Each row is a point on a landscape with many peaks, with its height.
A climber steps from a point to the highest of its 2 nearest points, and stops where none of them is higher. Distance is the straight distance between rows; heights are no part of it.
(527) (h 644): [ -5 -11 -27  22 -17  15 -22  30   6   1  43  12  22   1   8 -44 -10 -36
  34 -37  23  10 -20 -12 -11   1  12  -7 -17  -5 -25   8   7 -17  31   4
  16  -2  34   2   6 -34   2   4  17  -9  -6   9 -17   4  12   1 -12]
(219) (h 488): [ 14 -38 -19  -8  -9 -10  -4 -15   2 -15   9  -6 -12 -25 -34   2 -28   5
  10   5 -21  -1  -4   5  16  14  -9 -29 -14   5   5  19   2  -9   1 -10
 -27  23   1  -5  -1 -25  29  25  12  10  -5  -1  18  -6   4 -19  -5]
(829) (h 524): [ 12  -3 -16  -7 -22 -11  37   7 -30  13  -5 -26  -4  26 -15  11 -22  -4
   7  -9 -11   1  11  -1  12   0 -12  39   5 -14   7 -32  -7  21  11  20
 -35   2  -8 -15  -7 -29   0  18  30  -9  41  37  48  -9  15  -4   7]
(38) (h 542): [-13 -22 -27  14  -8  24 -27  -2  10  11   1  -7 -20 -15 -16  18 -20 -28
   3  -4 -11   1 -30   4  -3  25 -21   4 -30   9 -11  -8  21 -13 -34  16
   8   1 -10  22   5 -12   8  10  14   4 -30   2  21  15 -14 -12 -12]
(145) (h 522): [  2  -3  -5  12  -9  16  10 -12 -15   1 -23 -17 -29 -15   2  36 -30   7
  -7   4 -51   2 -21   6   0  12 -16  -6  -5 -22  22 -25   2  19   5 -25
 -42  12 -31 -12 -28 -24  12  -2   9  -2  -2  21  15  -8  21  16 -14]
(481) (h 326): [  4  26  -3 -31  27 -39   1   3 -15 -29   3  11  29 -10  -6 -42  15   8
 -10 -11  19   8  14 -14   4 -22   6 -16   0   5 -19  24 -38  -3   4  -2
  11 -32  26  -4 -33   8 -25   0   1  13   1 -17 -10   8  19  18  12]
(243) (h 429): [-51   4  21 -11 -22 -27   2 -17 -12 -14  -1  39  -1  25  17 -39  44 -17
  14   1  37  29  -5 -17 -20 -31  -2 -22  36  -1 -11 -17   7 -12   6  11
  30  13  22   1   1 -19  22   9 -19 -14 -33   9 -19  37 -32 -29   1]
(675) (h 464): [ -4  31  12 -11  -7   3   3 -18  10   3 -55 -17  -3  18   7  13   5   0
 -10 -17  -6  -8 -29   3 -16 -22   2  40   7  -6  37 -15   5  -1  22   3
 -12 -17 -22   4 -31 -26   0 -11  25  -7  15  -4   0  -8  22   0   9]
(409) (h 490): [ 20 -19  11 -39  33 -18   1  20 -13   7  25 -17  26 -10 -17  -1 -10  18
   9  24  -8 -20  22 -11   5  -1  23  29 -11 -22  -8  35 -25  13 -22  -7
   2 -11 -13 -13  22  51 -14 -18 -40 -13   5  -4  11 -12  -7  17   8]
(620) (h 277): [ -1  11  33 -27   8  35  -9  21  21  -5   7 -17  10 -37  -3  -5  13   6
  -2   8   7   8   4 -27   9  16  12  12  13  -3  -2  28  17 -21 -27 -27
 -10  -1  12 -14  -6   7  24   7 -42   1 -16 -17  -9 -12 -13 -11  -6]
(893) (h 145): [ -6   7  24  13 -12  -1  -3   9   1  21   2  -3 -16  -1   4   4  12  32
  13  49  -7   7   1 -32  11  37  -8  33  10  24  14 -14   9 -16 -48 -16
  -2  25 -23   1  -6  47  -6   6 -35  22 -25   9   6   1   0  16   4]
(810) (h 422): [ 15   7  17 -22   5 -12  14 -14 -12  27  10  10  17  41   1  23   3  22
  -4  22  23 -10  37  -4  -1  -2   7  27  22  -2  -7  -4 -15  10  -9  16
  14 -23  -2  14  29  24  -5   6  -2   9  31  15  25   2  -9 -13  33]
(700) (h 159): [-21   1  27 -11  -3 -17 -11   2   4   0 -10  26   6   6   0  -4  20  26
   8  21   6  -2 -14  -3  -3  22  -2  45 -16   2  23  14  20 -10 -29 -16
  11  19 -37   3  -8  39   3  -3 -10  12 -53 -18  20  15   8  14   3]
(855) (h 507): [  6 -13 -18 -15 -16 -34  27 -12 -18  -5 -18   0  -3  29 -13   0 -15  -7
  12  -7 -23  -9  -9  26   3 -21  -2  13  -2 -25  19 -15 -15  18  40  18
 -22  14  -8 -14  -5 -27   2  -3  34 -16  22  14  22 -16   9   3  -6]
(694) (h 457): [-21  40  33 -20  18  -5   8  20 -10 -12 -12  19  15  -2 -11 -13  50 -49
  -1 -17  33  26  -1 -11  20  -7 -35 -10  24 -28 -10 -23 -22  26  25   3
 -10   8  -2  -1   6  16  16 -24   2 -16  15  22   5  51 -32   1 -38]
(543) (h 243): [ 39  30  37   5   5  56   6  39  24  31   3 -36  10 -34   5  24 -10  17
 -17 -13  19  10  37 -28   2  13   7  21  42  12  -1  13   5 -19 -32 -18
 -17 -17  -2 -15   9   8   3  -6 -45  20  30   5 -23 -24  10 -10  28]
(577) (h 433): [  7 -34 -18  18 -17 -28  -9  -8 -10  17  39  12 -10  16   5   8  -6  -1
  -5  12 -21   6 -11  -2 -23 -29  14 -23 -19   7  -6 -27  10   2  27  -9
  20   0  -4   0  -5  -2  16  -5   0 -18  -6  41  -8  -8  34 -23   4]
(789) (h 404): [ 56  -3  -4  15  -4  19   7 -20  18  14  -8 -35 -31  -7 -17  44 -22  21
 -13  43 -36  -7  18   4  10  64 -19 -34   9  32  22  -7  34  -2 -28 -10
  -3   7  -3  -2  -1  17   9  28  -3  30  12   3   6 -28  -2  -6  -5]
(22) (h 498): [  3  51  27 -28  11   4   0  21  12  -2 -15  13   8  21  -2   3  24 -59
   9 -24  22  18 -25   1  17   5 -11  13  10 -44   7  -4  -7  31  47   9
 -10   4  18   6   7   1  27 -27  31 -30  22  14  10  21 -32   4 -43]
(124) (h 502): [-19  -7 -34  30  14 -14   5 -34 -26 -21  30  20  -7   1   1 -19  -1 -31
  21  -7  15  20   0  29  22   4 -20 -36 -17   8 -43  -8 -26   6 -23  20
  14  -2  30  29   9  -8 -29  15  38  -3 -12 -12  12  35 -28  13 -18]
(688) (h 359): [  1  31   0  -8   4  22  17  -4  50 -11 -39 -53 -20 -43 -19  29   4 -32
 -21  18 -14 -12  -8   2  13  31 -18 -20  13  27  15  -5  24   2 -22   9
 -15  13   8  -6  -9 -11   9  20 -13   5  16  -4 -19 -14 -34 -16 -33]
(617) (h 465): [-14 -24  -2  31  -9 -36 -15  -2   6  24  20  33 -13  33  11   8  15  -5
  -2  32 -20  -6 -26  10 -20 -19   1   6 -17  11  -2 -30   2   1   2  12
  39  21 -21  11  12  41  -2 -21 -14  -7 -24  24  -8  -1  10   4  -5]
(60) (h 423): [-17 -34  -8  28  -7  20 -16 -26  -1  -5  10   6 -16 -25   4   1 -18   4
  -5  -6  19  -5   8  11  -5  -2  -5 -57  20  15 -22  10 -20  -8   5  -7
  -8   7  21  28  35 -41  -1  20   7   3  17 -13 -13  16 -24 -17  14]
(123) (h 614): [-23  -2 -13 -18 -14 -25   5 -21 -25  -9 -27  -1 -10  37  18 -23  -5  -4
  11   5   6  -5  -4   5 -22 -37  20   4  20 -10 -14   2 -32  -5  21  35
   7 -10  34  11   6 -20 -21   2  13 -27  26  -9  -2 -23 -28  12  10]
(505) (h 391): [  3  12   4 -24  26 -21  10 -40 -14   3  20   3   0  18  -9  35   8  -3
 -16  39  -1  -2  14   3  11   7   1  -7   4   4 -14 -18  -5  19 -31   2
  29 -28  -9  24   9  33   7   1  -6  -2 -10  16  32  13 -19 -12   5]
(751) (h 132): [ 16 -24   7  16  -5   9 -35 -14  -5  18  19   4 -41  -1  -9  16 -11  13
   7  60 -42   9 -15 -36   0  47 -18 -14 -10  20  -3  -6  25 -12 -50  -4
   9  24   0  11   0  38  17  17 -26  14 -31  13  19  -3 -13   6  -3]
(970) (h 606): [-14  -2   5 -13  -2   7  33  18 -16 -10 -17 -19  11 -16  13   1  -1  11
   8  -9  -3  -5  25   5  -3 -24   8  24   5 -25  13  -2  -8   2  11 -30
 -30  -2 -24 -23  -3  -9 -10 -26 -21 -16  -7   6  -5 -16  24  10   0]
(286) (h 381): [-12  18  -6 -16  12  10  14  -1  24  -3 -30 -59  -6 -35 -26  18   6 -35
 -14   7  -7  -7  -7 -12   7  -8 -17   2  11  20  -3 -32  -4  -6 -29   7
 -12  -7  -1   8 -13  -4  -2   2 -22  -8  11  19   1   3 -23 -19 -14]
(133) (h 538): [-17  15   1   1  28 -30  -4  -7  24 -20 -24  20 -11  13   6  -5  30 -11
 -11  25 -21 -22 -33  25   2 -10  -5  -2 -16   1  19  -1  -5  19   5   9
  22  19 -12  23  -1  43 -21 -35   5  -8 -21 -26  -8   1  -4  29 -27]
(25) (h 439): [  0  11  13   9 -17   9  35  10 -33   6   4  37   7  17   7 -17  16  46
  15   4  38  19  69 -18  31  24 -12  11  36  -8 -19   2   1  11   0  12
 -31  18  16 -22  24 -15   3  30   6  14  33  -7  10  16 -26  -9  -4]
(251) (h 72): [ 14  25  10  24   7  18 -31  35  -1  33  28  -3   8   2  12 -18 -14  -4
  -6  -3   8  -2 -13 -43  -5  20   8  48 -13  15 -26  -1 -17 -21 -18  13
   9 -20   6   3  -3  31 -30  -6  -8  18  21  11   3 -11  22  40  25]
(424) (h 347): [ 11  35   3 -20  17  10  21  -1  22  -2  15 -18  -6  -6  -4  20  18 -23
  -8  39  -8  -3   3 -18  19  34   6 -12  -7   5   1 -21  40  19  -8 -15
  11 -15  21   5 -14  15  23  10 -23 -12 -18  15   4  -6 -16 -21 -36]
(836) (h 434): [ 54 -35 -36  28  -2  24 -23 -30  18  11  -5 -52 -34 -35 -29  35 -50   4
  -7  11 -54 -17  -7   1 -10  45  -3 -35 -27  39  11  13  38 -11 -29  11
  -3   2   6  -5  -6 -14   2  26  11  17  16   2  -3 -25  13 -19   3]
(474) (h 51): [-20   1   6  30 -20  -7  12  26 -22  21  19   6   8   1  15 -40  -2  31
  20  14  21   4  21 -16  16  15  -6  45  10  26 -16 -11 -21 -25 -27  26
  -8  19  -1  -8  10  19 -45  20 -10  25   8   4   9  19   2  27  17]
(195) (h 468): [  0  27  -9  -4  13  21 -30 -10  35   7 -41 -18   8  11  -8  15   6 -20
 -14 -23  -1 -16 -50   7 -12  -2   0  38 -21  15  25  -6  16 -10 -11  23
  24 -28 -13  22 -22  -1  -6  -5  29  -2  -7 -24   3   4   4  -6  -1]
(383) (h 480): [ -2  12 -12   4 -27 -16  53  13 -26   9 -15   4  10  32   6  -9   8  30
  20   3  24   9  54  -5  17  -2  -6  37  15  -4   0 -25   8   8  16  18
 -32  10  10 -23  -6 -22 -18  17  17   3  28  14  14 -10   9  -6  -2]
(883) (h 458): [-47  17  23 -32 -15 -29  17 -34 -27  -6 -23  18  -4  36  14   1  38  -1
  -4  17  30  19  17 -11 -24 -24   0   2  33  -6 -11 -28   3   2  -3  10
  22 -16   4  14   2  -1   9  -2 -15 -23 -20  15   9  24 -27 -21  13]
(984) (h 394): [-27  -9  -5   0   0  22  -2 -38 -11 -31 -17  24  -5  -2  15  15 -17   8
 -16 -33  26   6   9  23  -5 -13  -4 -50  31 -23 -10  11 -28  13  26  -6
  -8 -15   6  27  20 -50   8   5  22   7   6 -30  -3  25 -22  -7  24]
(270) (h 584): [-14 -27 -33  10 -34  -9 -15  -9 -10  -3  20  10   1  35  22 -39 -11 -19
  37 -19  21   7 -18   4 -29 -33  31 -15  -2  -9  -7   4   8 -17  33  17
  25   0  44  12   6 -52   5  11  26 -21 -13   1 -18  -1  -3 -17   2]
(833) (h 320): [ -6   5 -21  12  24   6  46 -16  -2 -19 -30 -20  14 -29   0  12 -13  -1
 -11 -35   3 -27  34  43   2 -22 -20 -20   1   1   5 -15 -18  28  -1 -13
 -17 -26 -20  -1  -5 -32 -49 -13  13   9   8 -21  -8  13  17   3  12]
(39) (h 97): [ 21  20   9  21  10  23 -31 -16 -45   0  34  44 -16  23  24   9 -30  35
 -34  -8  -7  14  -7 -19   7  37  12 -27 -15 -10 -11  17 -14  11   5 -22
  11 -34   6   4 -21   8  14  16  23  20   0  -6  23   3  30  31  27]
(352) (h 403): [ 18  20  21 -11  11  40 -11 -33  42  -3 -29   2  -9  17  19  44   9   6
 -30   9 -21 -18 -23  15  -4  15  27 -27  15 -10  38   8  47  18  34 -13
  20  -1   3   4  -1  -7  47  -5  -7  -9   5 -29 -20 -28  -8 -27 -13]
(476) (h 382): [  6 -30 -30  12  -8 -68 -23   2  10  -4  22  20  -2  -4 -20 -32   4   3
  12  12 -16   4 -31 -11  -7 -19   6 -10 -39  29   0   5   6 -23   3   8
  22  32   4  -1 -32  15   6   5   6   9 -36   2 -11  -7  37  -9   0]
(121) (h 121): [ 19 -12   5   1 -19   1 -33 -12 -35  12  11   0 -34  23   7   1 -21  41
  -1  49 -33  16 -20 -40 -12  25  12   4  -6   7   4   5  13 -21 -36 -12
   1   6   4   3 -30  24  16  27  -3  15 -24   5  27 -22  15  19  18]
(942) (h 297): [  6   5  37   6 -20  25  13  23  37   8   7  11   2 -12  15 -13  34  19
   9  14  16  15  25  -5  11  18  16   4  30  18  10  18  47 -23  -9 -16
   6  27  22 -23  17   8  19  11 -41   5 -15 -26 -35 -28 -21 -22  -8]
(33) (h 455): [-29   2 -13  24  -1  16  -1 -17 -25 -11  16  13 -15  -8  22 -16  -7  -4
   1   6  18  10  11  -6   2   3  -3 -39   8   2 -41  -9 -26   1  -8  -3
   1 -18  38  19   5 -24 -22  18   0  -1  -3 -10  -7  19 -35  10  -2]
(174) (h 409): [-11 -32   0  47 -28  29  -1  36 -22  12  16 -16 -32 -39   6 -16 -20  14
   4   5 -14  12  13 -16   6   3 -18 -17  15   8 -18 -11 -22 -15 -12  -8
 -42  39   0 -15  16 -11  -8  12 -24   4  25  27  -8  -1   4  14  -4]
(35) (h 375): [ 13  15   1 -11  22  22   6 -22  40  -7   1  -3 -12   1  -4  46   8 -21
 -22  15 -21 -20 -16  22  13  37   6 -33 -11   0  19  -7  49  29   6  -8
  24  -8  -3  12   5  11  33  -4  -3  -6 -20  -9  -2  -2 -19 -24 -31]
(884) (h 226): [ 27  53  40  -4  -6  34   6  23  21  21 -15 -24  18  -2  15   8   6  28
  -6 -19  24  18  24 -33   1  -6  21  63  22   7  17  18  17 -20 -10 -12
 -29 -23  12 -17 -18   0  -6  -3  -4  19  25  -2 -14 -31  30  -4  29]
(773) (h 615): [-19 -16  22  -9  -6  -3  10  40   1  -2  10   6  21 -14   4 -20  28 -14
  19 -16   7  11   9   1   1 -36   8  26   7 -25   0   6  -2  -7  20 -14
 -12  24 -17 -32  21   7  11 -39 -33 -26 -10  18 -18  -7   1   0 -17]
(769) (h 544): [ 10  37  24 -18   6  -5   5  -3   8   0  -5  20 -13  37  18  18  15 -40
  -8  -1 -13   9 -27  -3   3 -24   9  -8  12 -41  12 -10   3  28  65   5
  -1   7  13 -10   4  -4  42 -38   8 -42  25  22  -7 -18 -12  -5 -34]
(943) (h 553): [-14   1 -30  -6 -18 -26  36 -25 -31  -4 -14  -2  -6  44  31  -2  -8  -2
  19  -1 -14  -6  11  23 -18 -27  19   8  -6 -26  10 -28   7  23  45  14
   0 -22  15 -10 -13 -34 -26  -9  24 -36   3   9   2 -20   5   9  -4]
(214) (h 456): [  9 -41 -12  20 -27  -3 -21 -23  -5   1   6  -5 -36 -17   6  -1 -22  17
   4  36 -36  18 -12  -8 -11  -7   9 -50  -4  11  -1  -7   9 -11  -7 -12
 -26  31  27   3 -18 -20  15  33 -10  -2  -4  14  -8 -14  -1 -13  -8]
(961) (h 399): [-36 -16  18  -7 -25 -49 -16  -5 -13 -11  -5  43  -4  18  -9 -69  28 -11
  33  -1  21  32 -34 -16 -10 -22 -13  -3  31  12   0   6 -19 -27 -14  35
  21  57   8  -2   0  -8  19  22  -6   6 -19   2  -3  40 -30 -10  -2]
(290) (h 256): [ 17  19   9 -20  28 -59  30  18  17  -6 -14  16  38   3   2 -14  29  26
 -10   7   6 -12  28  22   9 -33  10   8  -8  -1  14  -2 -15  13  21  -5
   6   0 -11 -16 -14  45 -33 -30  -9  13   0 -11 -24  -4  36   8   1]
(169) (h 537): [-32 -21  -6 -15 -34  16  -7   6 -12   1   5   3   6  36  32 -20   0 -21
  32 -22  28   8  -7  10 -28 -18  20  23   3 -28   3   0  19 -17  23  12
  19  -6   9   6  20 -40  15  -1   3 -29 -25  -1   2   3 -20 -12   4]
(306) (h 562): [  5 -45 -16  11  -7  21 -15  47   4  18  32 -12   0 -26 -16  -6 -23 -18
  12 -16 -16  -9 -12 -10 -10   3  -1  23 -24 -12 -19  14   8 -11   6  -5
  -7   7 -19 -11  26  -2   4 -23 -20 -16  -1  16   0 -10  14   9  -2]
(508) (h 299): [ 12  -7 -19   8  35  -2  19   4  13  -2   9 -19  26 -28  -8  13  -9 -10
 -12 -28   5 -31  22  29  -9 -33   7 -15 -22   6  -5  -8  -8  16  -1 -16
  14 -39 -28   3   1  -2 -34 -27 -13   2  -4  -8 -13  11  28  -7  12]
(167) (h 354): [  5 -15 -28   1  16 -60   0  -8 -17 -23  16   9   4 -20 -16 -37 -14  21
   3  11 -14  -7   2  -7  13 -16   2 -17 -28  24 -15  22 -38 -18 -13   1
  -1   7   7  -8 -30  14 -28   8   7  21  -9 -13   0  -7  28  24  10]
(517) (h 109): [ 18 -28   5  13  -7  31 -46 -37 -41  -1  16  11 -35  15  15  17 -40  51
 -28  18 -26  13 -10 -16  -8  27  13 -39   3  -1  -3  13  -3  -7 -19 -11
   6 -13   5  18  -6  -1  23  28   6  17  -5  -8  27  -2  17   9  38]
(294) (h 489): [ -2  14  -5  -6 -14  34   2   2  25   1  -4   6  13  19  25  -2   8 -16
  15 -15  19  -2  -7  16  -4  16  19   2  -3 -14  15   3  42  -2  25  -5
  23 -13  25   5   1 -31  18   9   9  -9 -21 -22 -16  -9 -16 -19 -21]
(445) (h 504): [ -9  -7 -25  24  -1  24 -29 -24  35   0 -26 -15 -11  -8 -11  32   2  -7
 -14  -6 -10 -12 -35  27  -6  10 -11  -6 -35  38  18  -4  43 -18 -39  20
  32  -5 -26  21 -11  -6   5   6  17  12 -36 -25  -7   4  -2 -22  -5]
(589) (h 588): [-10 -36 -25  30 -21  40 -34  26  -3   4  33   5 -14 -22   0 -16 -28 -21
  18 -28   0   2 -28  -3  -9  21  -4 -11 -27  -7 -17  14  17 -10   4  -7
   1   4   5   8  15 -31  12   2   8  -5 -20  -3  -2  11   1   4  -9]
(341) (h 497): [-38 -12  11  -6 -22 -11  11   4 -17  19  10  11  17  37  24 -11  20 -17
  18 -11  38   3  23   8 -26 -33   2  28   9  -8 -11 -29   5 -11  20  21
  26 -12  -5   1  30  -6 -10 -14 -11 -23 -11  26   0  18 -12 -14  15]
(278) (h 319): [ 15  15  13   8 -22  11  38   9  23  14  -2   1  -7   4   2  20  25  11
   4  33   7   7  38   4  21  38  -6  -8  23  17  14 -20  52   5  -1 -13
  -2  17   9 -16   7   5  16  22 -18   3   0   7 -11 -23 -21 -27 -25]
(656) (h 402): [-25  -5  -1  -8  18   7  14   6  24  -5 -29 -31   5 -32 -31  16  19 -46
 -15 -23  10 -11   0  23   1 -24 -34 -13  14  10  -7 -34 -19   3 -12   4
  -7   0 -28  14  23   1  -3 -20 -13  -7   8  15  -3  34 -27 -24 -11]
(673) (h 401): [ -1   6  -4   7   3  12  29  36 -21 -10  -3  11  36  -7  -3 -35  16  19
  21 -32  51   5  71  -8  25 -10 -14  14  25 -20 -26  15 -32  21   9  19
 -33  10  24 -25  22 -18 -28  12   0   9  56 -10 -12  18 -32   2   0]
(967) (h 560): [-10 -13 -40  16   3 -26   4 -38 -15 -10 -10  -3 -11  21  -1 -25  -5 -16
   7   0   4  -1  -7  27  -3 -35  -4 -12   2  19 -27  -9 -37  -8  -7  43
  12  -5  41  32   5 -21 -44  15  41  -9  22 -17   0  -3 -25   4   4]
(518) (h 311): [-15  25 -14 -46  32 -26 -11  -6 -30 -52   6   5  20 -19 -11 -36  22 -32
  -9 -33   7  21  -7  -7  -4 -27  -2 -49   6 -17 -22  22 -36  13  16 -13
  16 -46  20   8 -29  -4  -8 -16   9 -13 -10  -5  -6  30  12  22  -4]
(649) (h 431): [ 18  22  17  -7  -7  22  16 -23  25  13 -34 -19 -10  16  16  43   5   1
  -5   5 -32 -12 -21  14  -5   2  16  11   8 -19  46 -15  48  18  33  -8
  -5  -4 -12 -12 -15 -25  27  -8   3 -17  11   2 -12 -35   8 -16 -16]
(998) (h 567): [ 11 -12  27 -17   8 -29  -6  25 -13  -9  37  32  18 -11 -14 -24  12  11
   5  -5  -5  17   1 -13  11 -20   9  -4   2 -18 -10  38 -18   0  17 -21
 -11  25  -4 -34   6  20  28 -21 -14  -2   3   4  -6 -13  14   7  -9]
(502) (h 276): [ 19  22 -13  -1  42 -30  31   8   3   7  -2 -16  23  -7   8  11   1  13
  -7  11  -5 -29  29  18   5 -23  16  10 -19   1   2 -14 -21  22  -8  -8
  12 -31 -21   3  -9  41 -54 -41 -22   3   3  -6 -13 -12  27  23   4]
(889) (h 345): [ -9  -8 -25  26   3   8  36  25   9   0  -3 -12  25 -12  -2  -4  -5  -6
   9 -32  22 -23  36  52  11  11 -20  15 -12  10   0  -8  -5  15  -1   4
 -13  -3 -18  -3  24  -8 -53   4  20  20   9  -8   0  16   5  13  -5]
(609) (h 190): [ 28  35  44 -29  16   1  -4   2  21   5 -26  -5  24  24   0   9  10  37
  -1   2  14  -9   2   1   2   5  23  56 -14 -24  36  48   3  15   8 -16
 -18 -12  -4  -4 -10  34 -11  -2  27  12  11 -40   4 -16  15  14  14]
(73) (h 428): [-17   3  18 -33  31   8  -8   9  15 -13  -4   4  24 -17 -31   4  29 -48
 -11 -32  27   9 -10  12   8  -9 -34 -14  14 -16 -16  -5 -24  13   0   1
   1 -10 -15  13  25  10  15 -15   1  -5   0  11  11  62 -36 -14 -14]
(507) (h 561): [-14 -24  -8   7 -24  -1  40  17   4   1 -31 -32  -4 -20  -7  17  -4  -6
  10 -12 -27  -9   2  23  -2 -13 -14  17   2  -4  24 -34   9   2  10 -17
 -36  36 -40 -29  -6 -19   3 -15  -7 -10  -9  31  -1 -10  24 -10 -21]
(1024) (h 372): [-23  -5 -20  33  -8   8  24  38 -13 -10   3   6  23 -12   3 -39   4 -10
  22 -38  37  -6  32  16  20   1 -31   5  11   2 -18  -8 -33   8  14  19
 -24  21  10  -8  27 -17 -43   8  18  12  35   1  -5  26 -16  25  -7]
(46) (h 432): [ 10 -36 -13  56 -29   7 -10   8   9  12  14 -16 -35 -54   4  -2 -21  21
  -6  16 -28  12   5  -7 -11   1  -8 -57  -4  38   0  -2   5 -18  -9 -21
 -32  37  12  -5 -11 -15  -7  21 -17  10   8  20 -38 -10  18  -3  -7]
(948) (h 523): [  1 -25 -14 -16  23 -10 -13  26 -10   6  18 -16  11 -27 -33  -3 -18 -13
   6   3 -14 -16  -6 -15  -1   1  -4  34 -30  -7 -29  17 -24  -4 -33   6
  -2 -11 -25  -3  18  33 -19 -21 -23  -8  -5   9  24   4  -2  21   7]
(541) (h 487): [  6  -9 -10  21   7  36   1 -10  14   1 -17 -32 -24 -38 -17  56 -30 -10
 -23 -11 -29 -15  -4  24  -2  27 -24 -25  -9   6  12 -10   8  10 -22 -18
 -17  -9 -52   3   5 -14   6  -3  -2  14   4   7   6   5   6  -4  -5]
(777) (h 459): [ 25 -30 -30  48   0  45 -34 -12  21   4  -9 -25 -43 -45 -23  45 -44 -15
 -25 -17 -35 -16 -23  20 -10  42 -27 -42 -28  24   2  24  23  -2 -19   8
 -12   5 -24   5  17 -15   3   6  23  16  16  -5  -5   2   0  -3   0]
(71) (h 525): [  5 -34  10 -44  -1 -24 -12  -9 -19 -20  25  21   3  -6 -28  -7 -13   7
  11   2 -12  11  -8  -5   9   3   6  -9  -4 -23  -5  42 -10  -2   2 -13
 -12  19  -9 -16   6   1  52   7   1  -6 -16   0  30   1  -1  -8   1]
(927) (h 259): [ 25   4  12  -2   6  41 -15  22  35  20   1 -44   2 -35   0   5 -11  21
  -5  15  -4 -12  10 -28   0  29  15  21  13  26   0  22   8 -36 -40  -6
   3  -4  10  -2   5  29  -8   4 -44  15   6 -25 -24 -33  -8   4  26]
(921) (h 366): [-12  -9 -18 -20  11   4  -5 -28   1 -42  -3  19  17  -6 -10  19  -6 -13
  -8 -50   7   8 -10  30   8 -11  -8 -46   5 -29  12  10 -10  19  35 -24
   3 -22 -13  14  -3 -36  34  -7  29  -1 -17 -15   4  37   0 -14   3]
(178) (h 587): [  1  10  13 -15  15 -14  -8  -8  12 -11 -11  14 -20  14   6  10  11 -17
 -20  23 -27  -9 -32  -2  -2 -19   3 -20   5 -18   9  -3  -9  16  29  -4
   2  16   2   5  -5  14  29 -23  -7 -21   9   1  -6 -20  -8   3 -18]
(857) (h 452): [ 29  17  18 -28  22 -15  20   7  14  19 -12 -18  22   7 -17  12   5  30
  -3  29  13 -16  34  -9  19  -3  11  32  17   4   7  11 -22   6 -20  12
  -8   0   3  -1  12  43 -16   2 -16  11  39  -8   4 -15 -16  -2  19]
(185) (h 173): [ 15  13   5 -25  14  -8 -17 -16  16  -1 -21   5   8  23 -13  19   4  28
  -6  14 -10 -20 -19   3   2  21   8  36 -34   3  37  24  24   6 -15  -7
  11  -1 -27   9 -21  37  10   2  23  14 -29 -38  22 -13  13   8   6]
(661) (h 496): [-22  14  23   7   2 -49  -5  15   7   6 -17  25  -2  22  16 -16  33   5
  -3  23  -4  -6 -20   1 -10 -26   2  33   1   9  12 -19 -15  -8   6  10
  23  31 -22   2  -5  58 -19 -37 -20  -9 -13   9 -14  -1  16  27   4]
(801) (h 61): [ -7  -4   2  17 -10  -2 -15  28   1  16  32  17  27   1   8 -44  -1   3
  12 -22  35   5   1 -12  -2   7  -1  33  -5  27 -27   5 -13 -31  -9  28
  15  -2  17   0  10   1 -30  20   6  29   5  -6  -2  19   8  14  23]
(120) (h 207): [ 24  22  28 -14   0  41 -13   7   8  10  -1   6  18  26  27  -4   0  28
   3  -6  14  -4  11 -10  -6  10  35  39   3 -18  14  43  20 -12  13 -11
  -1 -21  23 -11   5   1   0   5   6   1   9 -31  -3 -32   5   6  18]
(762) (h 405): [ 19 -19 -14   6  -2 -49 -32 -11   0   9  30  24   8  24  -9 -14  -6  10
 -14  -6 -11  -4 -29  -8 -22 -29  21  -6 -26  29  -5   7 -11 -17  18  15
  38   0   2   6 -17  14  10  -1  21   7   0   5  -5 -15  42 -10  26]
(200) (h 85): [  5  30   4  18  10   7 -22   4 -36   3  24  25   6  22  25 -13 -17  10
 -25 -21  13   6  -4 -23  -9   6  10  13 -15  -3 -18  10 -21   3   3  -2
  12 -41   2   3 -23   4 -19   6  18  18  15   6  15  -5  38  39  37]
(670) (h 339): [-11  23  -3 -28  15  -4 -16  -7 -24 -42   1  25  16  -3  -2  -4   0   1
 -15 -36   5  19 -18   0   5   2   0 -23 -11 -31   8  24 -17  13  18 -29
   2 -33 -10  -5 -40 -13  23  -7  22   5 -33 -15  12  25  23  18   2]

For each start below, name the point where the climber stops.
(893) | (527)
(502) | (829)
(167) | (178)
(518) | (123)
(688) | (178)
(801) | (527)
(789) | (773)
(927) | (527)
(46) | (773)
(474) | (527)

For each start below, name every point that the climber comes to, in order.
(543) | (927) > (620) > (942) > (278) > (424) > (35) > (352) > (649) > (675) > (195) > (445) > (38) > (589) > (527)
(481) | (167) > (476) > (762) > (577) > (617) > (661) > (133) > (178)
(505) | (810) > (857) > (409) > (948) > (306) > (589) > (527)
